Each scene shows the same named points in several views. A view is turned or mirrored, shifted and resized as a whole, has a little noise and may leave points out.

Scene 1
View 1
J_316: [ 1 -4  7  2 -2  1 -1  8  0  1 -8 -3  3  2 -1 -2 -4 -2  6  0  7 -3 -8 -2
 -5 -1 -4  2  0]
J_336: [ -5 -13  13   5  -7   8 -11   7   7   5 -17   0   7  -2   0 -17  -4  -7
  13  -6  12   0  -6  -2  -9   6  -3   0   1]
J_464: [ 11   0   4  -8  -2  -7  11   5  -1  -1  -8 -11  -6   6  -4   9  -4   0
   7   8  -1  -7  -9   4   6 -10 -12   4  -5]
J_480: [-13   3   7  11  -2   3 -14   9   3   5   1  10  18  -2   1 -17  -1   2
  -1 -12  15   9  -6  -6 -22  15  15   2  16]
J_518: [ -2   9   1  -1  -3  -8  -1   4   5   2   3   3   9   2  -3  -6  -2   6
  -1  -4   6   8  -6   1 -11   6   8   4  13]
J_441: [  2  12  -1   1   4  -8   6   7  -6  -1   9   0   6   6  -3   7  -2   7
  -7   0   4   2 -10  -3  -8   0   4   5   8]
J_475: [ 1  7  2 -5 -5 -8  2  3  7  1 -1 -2  4  2 -4 -4 -2  4  2 -1  4  4 -6  3
 -6  2  3  4  9]
J_356: [ -4   5   3   1  -3  -4  -4   5   4   2   1   3   9   1  -2  -8  -2   4
   0  -5   8   6  -6  -1 -12   6   7   3  11]
J_472: [ -5  13   0   5   4  -6  -1   8  -3   1  11   6  13   3  -1  -1  -1   8
  -9  -4   7   7  -9  -4 -15   7  12   5  15]
J_925: [  3   2   3   0   2  -4   3   8  -4   0   0  -3   4   5  -1   4  -3   2
   0   1   5  -2 -10  -2  -5  -2  -2   4   2]
J_325: [  5  14  -3  -4   3 -12  10   6  -5  -2  10  -3   4   7  -3  11  -2   8
  -8   3   1   2 -11   0  -4  -3   3   6   7]
J_171: [ 2 -5  7  0 -3  0  0  7  1  1 -8 -4  2  3 -2 -2 -3 -2  7  0  6 -3 -8  0
 -3 -2 -6  3 -1]
View 2
J_464: [ 13   9 -10  18 -17 -19  17  20  12  11   3  16   0   6  -8  -2  -9 -13
 -11  14  -1   7 -12 -16  -1  -6   8  -1   8]
J_518: [  1  -6  -2  -8   4   6  10  -4  -2 -12  -8   2   0   0   4   6   0   4
   7  15  13  -6   3 -10  -8   9   6   4 -18]
J_475: [  4  -1  -6  -1   1  -3  11   3   3  -8  -7   6   2   2   1   7  -6   1
   5  14  10   1   0 -11  -4   9   8   0 -12]
J_925: [  6   1  -1   3  -7  -2  11   7   4   1   1   8  -1   3  -3  -1   5  -6
  -5  17   4  -5  -8 -12 -10  -5   5   9  -8]
J_316: [  3   4  -8   2  -2  -3   5  11  18  -1   4   6   1   5  -3   2  10  -3
   2   7   1   2 -13 -15 -10  -5   6  10  -6]
J_480: [ -9 -10  -1 -25  18  21  -5 -11  11 -22  -4  -9   1   1   8  10  23  13
  21   8  12 -10  -3  -9 -17   7   4  19 -33]
J_441: [  6  -5   5   0  -6   4  15   1 -10  -1  -3   9  -3   0   1  -5   1  -7
  -8  24   8 -12   0  -9 -11  -2   2  10 -11]
J_356: [ -1  -5  -3 -10   6   7   6  -3   5 -12  -5   0   1   1   3   7   5   4
   9  13  11  -5  -1 -10 -10   7   5   8 -20]
J_336: [ -5   3 -15  -9  11   2  -6   6  35 -11   2  -4   5   6   0  11  20   8
  18  -4   1   6 -18 -16 -12   0   9  13 -16]
J_325: [ 10  -3   5   6 -12  -2  21   2 -15   2  -4  13  -3  -1  -1  -6  -8 -10
 -12  27  10 -11   4  -7  -7   0   3   5  -7]
J_472: [  1 -10   8 -13   4  15  10  -9 -12 -11  -6   3  -3  -2   5   0   5   0
   2  23  14 -16   5  -6 -14   3   1  13 -24]
View 3
J_925: [  4  -3  -3  -4  -8   9   6  -5   1 -13   5   5   0  15   8   7 -13  -3
  -3   3  -7   0   9 -10   3 -15   0 -14  -6]
J_464: [ 15 -23   6 -12  -5  13  18  -7  -1  -8  17   8 -12  41  15  -2  -4   2
 -12   5  -2   2   7   1  -1 -35  -3 -28  -5]
J_475: [  2   9  -8  -4 -10   7  11  -3   2 -12   4   7  -3  19  15  14   1 -11
  -6   3   9  -3  -5  -5  -3  -6   5  -2  -1]
J_336: [-20  12  -7  -8 -15   0   8   2  -9   5 -10  34 -15  11  10 -11  -2  -9
   5 -35  -7  -3   3 -11 -30  -9  -1   2   6]
J_356: [ -6  19 -12   1 -12   5   4  -1   1 -11  -4  11   2   5   9  15  -5 -13
   0  -4   3  -4  -2 -11  -4   4   4   5  -1]
J_518: [ -2  18 -14   1 -11   6   5  -2   3 -15  -1   5   3   7  10  21  -2 -15
  -2   5   7  -4  -5  -9   2   5   6   5  -2]
J_316: [ -2  -2  -2  -6  -9   5   9  -4  -3  -5   0  17  -8  17   9  -2  -9  -2
  -2 -12  -9   0   8  -9 -10 -17  -2 -11  -1]
J_441: [  9   5  -9   2  -8  11   3  -6   6 -20   5  -4   8   8   4  20 -16  -5
  -4  14  -5   0   7 -10  15  -7   2 -11  -9]
J_472: [ -1  22 -17   5 -10   7  -2  -3   7 -21  -5  -3  13  -6   2  25 -14 -12
   1  10  -2  -2   3 -15  12  10   6   4  -6]
J_325: [ 17  -4  -5   1  -5  13   7  -8   8 -21  12 -10   8  16   8  22 -12  -4
  -7  23   0   0   5  -6  20 -11   2 -16 -10]
J_171: [ -2  -3  -2  -7 -10   6   9  -3  -4  -4   3  17  -9  20  11  -3  -7  -3
  -3 -11  -6   0   6  -7 -12 -18  -1 -11  -1]
View 4
J_480: [  4  32   8  28  23  -5  14  -7   3   8  -2   6  10  -9  -4 -38   6  12
   4  11  17  14  12 -27   1 -29 -18  -9   5]
J_325: [-18   6   6  -5 -10   6 -24   1   8   3 -10 -16 -10   3   3 -11  -7   4
  -2 -11   0  -6   3  12   2  11  -7   3  -5]
J_441: [-14  13   6   3  -3   5 -18  -1   6   5  -8 -11  -4  -1   0 -19  -5   7
   1  -8   3   1   6   2   2   4 -10   2  -3]
J_925: [-14  11  11   2  -5   0  -6   5   4   9  -6 -11  -9  -4  11  -9  -8   1
  -5   3   6   0   0   5   3  -7 -10   1  -5]
J_356: [ -1  21   8  16  11  -1   5  -1   8   5  -3  -1   1   1   1 -23   2   7
   2   6  11   3   6 -12   1 -18 -14  -9   3]
J_336: [  0  18  17  15  10 -12  32  10   3  13   0  -1  -9  -8  20  -7  -6  -4
  -7  30  21   6  -3  -7   4 -42 -17 -10   2]
J_475: [ -3  11   7   6   4   1   2   5  13   1  -5  -8  -8  14   4 -10   0   2
  -1   2   8  -6   0   3   2 -11 -11 -12   4]
J_472: [ -6  22   4  14   9   5 -13  -7   6   4  -7  -4   5  -1  -8 -32   2  12
   6  -8   5   6  11 -12   0  -2 -12  -2   2]
J_316: [-10  11  15   4  -2  -5   9   9   2  10  -3  -9 -13  -6  17  -3 -10  -2
  -7  14  11   1  -3   5   4 -20 -12  -1  -3]
J_171: [-10  10  15   3  -3  -5  10  10   5   9  -3  -9 -14  -4  17  -1  -9  -4
  -7  14  11  -1  -3   7   4 -20 -12  -3  -3]
View 5
J_472: [  8   2   3  -6   0  -3  -7   6   0   3 -12  15 -17 -17 -19   9   1  19
   2 -16 -10   1  -4   4   6   3   9  17   7]
J_475: [  6   7  -1  -4   2   3   7   0   1   6  -4   8 -13  -9  -4   1   9   5
  -2   1  -3 -10  -7  -2  -1  -8   4  13  -3]
J_518: [  8   4  -1  -6   3  -1  -1   2   2   6 -10  12 -19 -13 -13   5   7  14
   1 -11  -4  -7  -8   0   4  -1   7  19  -2]
J_325: [ 12   6  -5  10 -14   7   2   2  -1   8   1  15 -14 -14 -10  11  -3   4
   3  -2 -18  -7  -4   7   9 -12   7   1   9]
J_480: [ -1   2  15 -28  21 -10  -7   6   0  -7 -23   7 -14 -16 -17   1   8  27
  -5 -17   5   8  -2  -4  -3  12   8  29   0]
J_464: [  3  12   0   8 -11  13  18  -2  -5   5  10   2   1  -7   8   0   0 -11
  -6  19 -10 -11   2  -1  -2 -24  -1 -11   4]
J_171: [ -2   8  10  -8   3   5  12   1  -4  -2  -1   0   1  -9   2  -2   3   2
  -8  11  -2  -2   3  -4  -5 -12   0   1   2]
J_925: [  4   7   6  -1  -4   6   6   2  -4   0  -2   6  -4 -12  -5   5  -1   4
  -4   3  -9   0   2   1   1 -11   3   1   7]
J_356: [  4   5   5 -12   7  -1   2   3   0   2 -10   8 -13 -13 -10   3   7  13
  -2  -6  -2  -2  -4  -2  -1  -1   6  17  -2]
J_336: [ -8   7  20 -26  21  -1  13   1  -3  -9 -11  -6   3  -8   4  -9  10   8
 -13   8  12   3   4 -12 -14  -4  -1  12  -5]
J_441: [  8   6   1   3  -9   4   0   4  -2   3  -3  13 -12 -16 -12   9  -3   8
   1  -5 -15  -2  -1   6   7  -7   7   4  10]
View 6
J_441: [  8  -3  -4   1   6   9   4   3  -2  -3   0 -16  -7  -9  14  -2  -4  -1
   2   5   6 -12  -7   3  21  -4   2   8  -4]
J_336: [-12   4  -4  -3 -13   5  15  -2   4  -3  -3 -12  13   8 -16   6   2  -6
   3   8 -31  20   1 -17 -11 -15 -22  12   2]
J_171: [ -6   0 -12   1  -6   1  13  -6   3  -6   3  -8   7   4   1   2  -2  -1
   4   0 -13   2   0  -5  -4  -7  -2   9   0]
J_475: [ -2  -3  -2  -3   2   3  -3   4  -3  -8   2 -12  13  -2  11   1   2  -6
   1   1  -3  -3  -5  -1   8  -9 -11   2   4]
J_518: [  2  -2   5  -3   5  10  -5   9  -5  -4  -2 -18   8  -7   9   1   2  -8
   0   9  -4  -1  -7  -4  17 -10 -17   4   3]
J_480: [  2   4  17  -4   2  22   2  15  -4   5 -11 -27  -1  -9 -13   5   3 -12
  -2  26 -21  16  -8 -18  19 -18 -35  12  -3]
J_925: [  1   0 -10   2  -1   5  11  -3   1  -4   2 -11  -1  -3   7   1  -5  -1
   4   1  -3  -6  -4  -1   8  -5   2  10  -3]
J_464: [ -5  -4 -24   3  -6  -9  14 -14   4 -12   9   0  10   6  16  -1  -4   3
   6 -15   0 -11   0   6  -6   0  16   6   1]
J_316: [ -4   1 -10   0  -6   3  13  -5   3  -5   1 -10   4   3  -1   2  -3  -1
   4   2 -13   3  -1  -7  -2  -7  -3  11  -1]

In a view up to two points have been moved. Name them for each view, in the order of its rows, or write -.
view 1 -> -
view 2 -> J_336
view 3 -> -
view 4 -> J_325, J_356
view 5 -> J_518
view 6 -> -

Scene 2
View 1
J_760: [-2  5  4  7  4 -1 10  2  7 -8  7  7 -2 -3 -3 15  2  0 -1  5  9 10  2 -8
  0  3 -8  4 -3]
J_775: [ -3   9   5   8  -1  -9   1  -1   3 -12  14   9  12  20   4   1   4  -1
  -6 -11   0   0  -1   2   6  -1   8  -5  -4]
J_45: [ -2   6   0  13   3  -8  10   6   9 -11  13   8  -1   7  -4   4   3  -6
  -5   1   4   9  -6  -7   2  -1  -2   1  -1]
J_733: [ -1   6   0  15   1 -11   8   7   9 -13  16   8   3  12  -6  -2   2  -8
  -7  -2   1   8  -9  -5   3  -2   2  -2  -1]
J_764: [  0  -1   0   9   4  -2  12  10  10  -7   7   5  -7 -13  -8   8  -2   0
   0  12  10  16  -2 -12  -5   3  -9   3  -3]
J_534: [ -1   4  -1  12   1  -8   8   8   9 -11  13   7   1   4  -5  -1   0  -4
  -5   1   3  10  -6  -7   0  -1   0  -2  -2]
J_860: [-3  4  4  7  4 -2  9  2  6 -8  7  6 -1 -1 -2 14  1  1 -1  4  8  9  2 -7
  0  2 -5  3 -3]
J_650: [ -2   8   4  12   3  -6   9   2   8 -12  12   9   1  10  -2  10   5  -5
  -6  -3   3   7  -4  -5   4   0  -2   2   0]
J_658: [ -4   1   6  -2  -2  -4  -2   2  -1  -6   7   5  11   1   7   3  -5  12
   0  -3   5   2   8   1  -1   2   6  -7 -10]
J_327: [ -3  -5   2  -2  -3  -5  -1   7   0  -5   7   4   9  -6   4  -3  -8  13
   1   2   5   6   6  -2  -5   2   6  -9 -10]
J_487: [ -3   2   9  -3   6   9   9  -2   1   0  -4   5  -4 -18   3  31  -1  13
   6  10  17  10  15  -8  -5   8 -12   7  -6]
J_815: [-2  0  0  8  1 -5  7  8  7 -8  9  5  0 -3 -3  2 -2  1 -2  5  6 10 -2 -8
 -2  1 -2 -2 -4]
J_413: [ -2   5   2  10   2  -7   7   4   7 -10  11   7   2   6  -2   5   1  -2
  -4  -1   4   7  -2  -5   2   0   0  -1  -3]
J_368: [ -2  12   7  11   8   0  14  -3   8 -10   6   9  -5   5  -3  26   8  -5
  -3   1   9   8   2  -7   4   3 -10  11   2]
View 2
J_764: [-11  -3  -5  -4   8  -2   8   5   5   8   1   6   1  -4  -4  -1   9  11
  10   2   9   0  -1  10 -10  -2   6  -5   6]
J_327: [  4 -12   4  -4 -13  -3   0   2   3  -7  -1   8   8   7 -14  -4 -10   9
   5   7  -1  14  -3   2  -2  -7  -1  -2  15]
J_45: [-19  -1   5   5   3  -2   6   8   1   4   6   0   3   4  -7  -1   1   1
   9   0   9  -3   1  -1  -4   6 -12   1   7]
J_534: [-15  -2   4   5   0  -2   2   7  -1   0   4  -1   4   2  -9  -3   1   3
   9   2   8   0   1  -1  -5   7  -9   1   9]
J_733: [-19   0   8   9   0  -2   2   9  -2  -1   6  -5   5   5 -10  -3   0  -2
   9   0   9  -2   2  -5  -2  11 -17   3   9]
J_860: [-14  -5   4  -2   2  -3  12   5   6   8   6  10   1   7  -5   2  -2   5
   7  -1   7   1  -3   4  -5  -5  -3  -1   5]
J_368: [-26  -1   7  -1   9  -3  21   7  11  17  12  12  -2  11   1   8  -2   0
   8  -5  10  -6  -4   5  -5  -4  -8   1  -1]
J_658: [  2 -14   8  -4 -14  -4   4   2   6  -5   3  12   8  13 -13  -2 -15   6
   3   5  -1  13  -4   1   1  -9  -5   1  13]
J_815: [-10  -5   2  -1  -1  -2   4   6   3   1   3   4   4   2  -8  -2   1   6
   8   2   6   3  -1   4  -5   0  -2  -2   9]
J_487: [ -5 -11   0 -16   3  -4  23   0  17  17   5  27  -2   9   0   8  -5  13
   5   0   3   6  -9  17  -7 -23  14  -6   2]
J_413: [-15  -4   7   3  -1  -2   6   7   2   2   6   3   4   8  -9   0  -4   1
   7   1   7   1  -1  -1  -2   2 -11   1   8]
J_775: [-16  -7  19   8 -12  -3   5   8   1  -5  11   1   8  19 -13  -1 -17  -7
   4   0   4   5  -1 -11   4   4 -27   7  10]
View 3
J_815: [-1  5  6 -5  3 -1 -5  1 -3 -1  6  3  3  4  2  3 -5  5 -1 -2  4 -4 -3  0
 -4 14  0 -6 -4]
J_327: [-3  6  8 -1  9  3  0  0 -9  1  8  7 -8  5  2  1 -8  4 -6 -2  9 -3 -9 -1
 -1 20  1 -5  0]
J_658: [ -4   5   8  -1  10   1   0   1  -9   7   8   7  -7   5   2   5 -10   6
  -4  -1  11  -9  -8   5  -5  21   2  -8  -2]
J_760: [ 0  3  7 -9 -3 -8 -6  0  2  2  5  1  8  8  6  4 -6  6  1  1  4 -6  2  0
 -6 11 -1 -6 -9]
J_733: [  0   2   0  -2   7   3  -8   7  -3  -4   8   2  12  -4  -6   8   1   6
   6  -5  -2  -6   2   8 -11  12   3 -13  -5]
J_534: [  0   3   2  -4   5   2  -7   4  -3  -5   7   2   9  -1  -3   5   0   5
   3  -4  -1  -4   0   3  -7  11   1 -10  -5]
J_764: [ 2  5  7 -9 -6 -6 -7 -1  2 -6  3  0  9  7  6 -2 -2  4 -2 -1  1  1  1 -8
 -1  8 -3 -2 -7]
J_45: [  0   3   2  -5   2  -1  -9   4   0  -3   6   1  12   0  -2   7  -1   6
   5  -3  -1  -6   3   5  -9  11   1 -11  -7]
J_775: [ -3   2   1   0  13   3  -5   6  -8   7  10   5   4  -1  -5  14  -5   9
   5  -4   6 -14  -2  16 -14  20   5 -16  -5]
J_413: [ -1   3   3  -4   4  -1  -6   3  -2   0   7   2   8   2   0   7  -4   7
   3  -2   3  -7   0   6  -9  13   1 -10  -6]
J_487: [ -1   5  15 -13  -9 -19  -2  -7   4  10   2   2  -2  20  18   0 -15   7
  -7   7  13  -8  -1  -6  -1  13  -6   1 -11]
J_368: [  0   1   5 -11  -6 -14 -10   1   5   6   3  -2  15   9   7  10  -7   9
   5   2   4 -13   6   7 -12   9  -1  -9 -14]
J_650: [ -1   2   2  -6   3  -3  -8   4  -1   2   7   1  12   2  -1  10  -3   8
   6  -2   1 -10   2   9 -12  12   2 -12  -9]
J_860: [ 0  3  7 -8 -1 -7 -6  0  0  2  5  1  6  7  5  5 -6  6  0  1  5 -7  1  2
 -6 12 -1 -7 -9]
View 4
J_534: [ 1  3  7  1 -2  7  4 -5 -4  6  6 -4 -9 -7 -7  1  4 -2 10  4  4  2 -1  3
  4  2  4  3  5]
J_775: [ -9   1   6   1   4  -1   9  -8   2  10   2   2 -12 -13  -3   2  -2  -9
   8  13   4   1   8  -7   9   6  10   1   8]
J_327: [ -5  -1   1  -1  -4   6   2  -5  -6   5   3   0 -17  -4  10  -1   1   2
  -5   4  10   3   8  -2  -3   1  -1  -2   6]
J_650: [-2  3  8  1  0  0  4 -5  1  8  3  0 -6 -8 -6  0  4 -2  7  5  5  0  2 -1
 10  5  8  8  5]
J_45: [ 2  4  8  1 -1  4  4 -5 -1  7  5 -3 -6 -8 -9  1  4 -3 10  3  4  1 -1  3
  7  3  6  7  4]
J_760: [ 2  3  7  1 -4  2 -3 -2  0  5  3 -1 -4 -3 -3 -2  7  6  1 -2  8 -1  0  4
  8  3  5 12  4]
J_368: [  2   4  10   1  -2  -5  -2  -3   6   7   2   2   1  -5 -10  -3   9   5
   2  -1   8  -3   0   2  16   5  11  19   3]
J_764: [ 7  4  7  0 -7  8 -4 -1 -5  4  5 -5 -6  0 -4 -2  9  8  1 -6  8  1 -4  9
  2  0  1 10  2]
J_487: [  1   1   5  -2  -9  -4 -11   1   1   3  -1   4  -4   4   8  -7  10  17
 -16  -9  17  -2   7   3   8   2   2  18   3]
J_815: [  1   3   5   0  -3   7   1  -4  -4   5   5  -3 -10  -4  -2  -1   5   2
   3   1   7   2   0   4   3   1   2   5   4]

In a view up to two points have been moved. Name them for each view, in the order of its rows, or write -.
view 1 -> -
view 2 -> J_658, J_775
view 3 -> J_815
view 4 -> J_650

Scene 3
View 1
J_986: [-21  10 -10  -6 -15   6   8  12  -6  11 -20   8 -10 -12 -11   0   0  12
  12  11   6   8  -6 -14   2 -13   9  10  -7]
J_262: [-18  10 -15   1  -6  15  -3   8 -12  17 -10  22  -8  -7   0  -5 -20  -8
  16  -7   4  -6   6   4   2  -2   6   3  -1]
J_207: [-20  15 -20  -5 -17  14  -1   6 -12  12 -14   6 -11 -12 -10  -1  -6   5
  17   7   5   9  -4 -11  -6  -5   9  17  -9]
J_556: [-17   4 -14  -6 -19   7   2   0  -9   3 -10  -5  -5  -4  -7  -2   5  13
  11   9   2  13  -8  -7  -8  -2   1   7  -5]
J_715: [-19   1  -8  -4 -13   3   7   6  -6   5 -13   4  -4  -3  -4  -2   1  12
   8   5   2   6  -5  -4   0  -6   1  -2  -2]
J_146: [-18  -7   0  -8 -15  -5  12   5   0  -2 -13  -6   0   1  -7  -2  14  24
   2  10   1  11 -11  -8   0  -9  -3  -8  -3]
J_148: [-17  -8  -6  -6 -16  -1   6  -4  -4  -5  -5  -9   2   6  -2  -3  11  19
   5   5  -2  12  -9  -1  -6   0  -6  -9  -2]
J_531: [-10  -3 -22   3  -8  16 -15 -15 -17   4   9   5   1   9   9  -9 -20  -9
  15 -16  -5  -3   9  20 -14  20  -5  -6   4]
J_489: [-19  14 -22  -5 -21  13  -2   4 -14  10 -13   0 -10 -11 -11   0  -2   7
  18  11   5  13  -6 -13  -9  -3   7  20  -8]
J_470: [-14 -10 -10  -5 -15   1   1  -9  -6  -6   0 -11   4  11   1  -6   8  15
   6   0  -3  11  -5   5 -10   8  -8 -11   1]
J_578: [-22  20 -17  -4 -13  15   4  16 -10  19 -22  19 -15 -19 -11   0 -11   2
  17   8   8   2  -2 -13   3 -13  13  18  -9]
J_208: [-23 -10  13 -11 -12 -14  28  19   8  -2 -26  -1  -1  -3 -11   1  23  34
  -4  18   4  12 -16 -18  12 -26  -1 -12  -6]
View 2
J_531: [-10 -25  14   2   6   0   5 -22   3  -4 -11   7  -7 -19 -14 -13  -4   1
 -16  -2   2  -1   1   9   9 -22   3  -7  -6]
J_986: [  0  11   1  -2   6  -8   4  15   8 -16  -5   5   2  -3  10  10   3  -9
  12  21  -8 -14   7 -14  -6   7   3  -2  -2]
J_470: [  6  -4   5  -5   5   1  -6   6  13 -12  -1   8  -5   0  -4  -7  -3  -1
  11   9   2   3  -4  17  16   0  -8  -1 -12]
J_262: [-12  -5   6   3   6 -13  14  -8  -1 -10  -9   9   2 -13   5  -3   1  -4
  -9   8  -4 -15  11 -17  -5 -10   3  -8   0]
J_578: [ -7  10   4   2   7 -11  12   9   3 -15  -9   4   3 -10  11  13   3 -11
   4  21 -12 -20  12 -28 -15   0  12  -5   4]
J_207: [ -3   3   5  -1   8  -2   4   7   6 -14 -11   1  -3 -11   3  11   2 -10
   5  20 -12 -12   4 -14 -10  -2  13  -4   0]
J_556: [  4   2   5  -4   7   1  -3  11  12 -13  -5   3  -5  -5  -1   6   0  -7
  11  17  -8  -4  -2   1   1   2   5  -1  -5]
J_489: [  0   3   6  -2   8   2   1  10   9 -13 -10  -1  -5 -10  -1  13   4 -11
   8  22 -13  -9   1 -11 -10  -1  15  -2   0]
J_148: [  7   0   3  -6   4   1  -7  10  13 -13  -1   6  -4   2  -1  -4  -1  -2
  14  12   1   2  -4  15  14   3  -6  -1 -12]
J_146: [ 10  10   0  -6   4  -4  -6  18  13 -16   2   8   0   7   6  -2  -1  -4
  20  16   1  -2  -2   8  12  10 -10  -1 -11]
J_208: [ 14  25  -8  -8   2 -13  -4  33  16 -22   9  14   8  19  20   0   0  -4
  32  21   3  -8   2   2  13  23 -19   0 -12]
View 3
J_556: [-4 -1  4 -3  7 -8 -4 -4 -2 -3  6 -7 -4 -1 -2 -5  2 -3  3 15  0 -2 -8 -7
  9 -3  3 11 10]
J_207: [-10   0  -1  -7  10 -10   9 -12  -6   4   3   0 -11   4   1  -3  -1   0
   5  18  -5   4   0  -2  12  -3   0  15  13]
J_146: [  4   1   3  -1   7  -2 -17   6   6  -9  12  -9   3   5   0  -1  -2   1
   1  12  -1  -8 -13 -14  -3  -9   3   6   8]
J_489: [-11   0   1  -7  12 -11   6 -11  -7   1   4  -3 -10   0  -2  -6   1  -3
   6  19  -2   3  -4  -3  14  -2   3  17  13]
J_262: [  0  -5   0  -1  -6  -9  18 -14   1   6  -6   4 -11  12  11   2  -1   8
  -3  12  -9  -1  11   1  11   0  -8   1   7]
J_208: [  4   6  -3  -3  16   3 -26  14  13 -13  24  -7   5  14   0   8 -14   7
   2  16  -7  -7 -17 -20 -18 -19   5   9  15]
J_531: [  8 -12  11   6 -21 -11  10 -13  -1   3 -16  -7  -4  -3   8  -9  15  -2
  -5   3   3 -10   8   1  22  10  -7 -10  -7]
J_986: [-6  2 -3 -7 12 -6  3 -5  0 -1 10  0 -8 10  1  2 -7  4  4 19 -8  3 -3 -7
  3 -8  0 14 15]
J_470: [  8  -6  11   4  -6  -6 -13   2   4  -8   1 -14   4  -3   0  -8   9  -4
  -2   6   4 -12  -9 -10   8   0   2  -1   1]
J_148: [  5  -2   7   1   0  -5 -15   3   5  -9   6 -12   3  -1   0  -5   4  -2
   0   9   3 -10 -12 -12   4  -4   3   3   4]
J_715: [ 1 -2  2 -1  3 -5 -3 -2  4 -3  5 -4 -3  7  3  0 -1  2  1 14 -4 -4 -4 -7
  3 -5  0  6  8]
View 4
J_489: [-14   2   5  -3 -12 -20 -13 -24   4   9   2 -10  16   4   9 -16   6  -9
  -3  -6   2   6   6   3   9   0  -1  12   5]
J_715: [ -7  -4  14  -1  -2  -4  -3  -4  11  -2  -8  -8  15   6   4   2   0  -2
   6   5   3   2   0 -12   1   0   1  11   5]
J_470: [  4   9   3  -4  -1  12 -13   7   4 -11   3  -3  14   3   1  -2   1   3
   9   5   1  -9  -7 -43  11   4  -1  10  19]
J_146: [ -5 -12  10  -4  -1  -3   1   9   7 -10 -12 -14  22   6  -2   5   3  -1
  16   6  12   5 -13 -33  12  -4   2  23   5]
J_556: [ -8   0   4  -3  -8 -10 -10 -10   3   2  -1  -9  18   3   5  -9   5  -6
   3  -2   3   3  -2 -16  11   0  -1  14   8]
J_207: [-14   1  10  -1 -10 -19 -10 -24   8  11  -2  -8  14   4  10 -11   4  -8
  -4  -4  -1   6   9   8   3   1  -1   8   3]
J_148: [  1   4   5  -5  -1   5 -10   4   5  -9  -1  -5  16   4   1  -2   1   1
  10   3   3  -4  -6 -36  10   1   0  12  14]
J_208: [-12 -36  18  -1   2  -9  18  19  10 -13 -30 -28  30  11  -3  17   2  -5
  25   8  22  17 -21 -28  12 -13   5  37 -10]
J_578: [-19  -6  22   1  -6 -25  -1 -26  14  17 -11 -11  13   5  13  -4   1  -9
  -5  -2  -3   9  12  27  -8   0   1   7  -6]
J_531: [  9  35  10  -1   2  20 -27 -11  12  -2  15  15  -4  -1   9  -5  -4   8
  -8   8 -21 -26  17 -23 -11  15  -3 -18  27]
J_986: [-14  -9  12  -1  -6 -18  -3 -14   9   5 -10 -14  19   7   7  -5   4  -7
   2  -1   5   9   1   1   4  -3   0  16  -1]

In a view up to two points have been moved. Name them for each view, in the order of its rows, or write -.
view 1 -> -
view 2 -> J_470
view 3 -> -
view 4 -> J_148, J_986
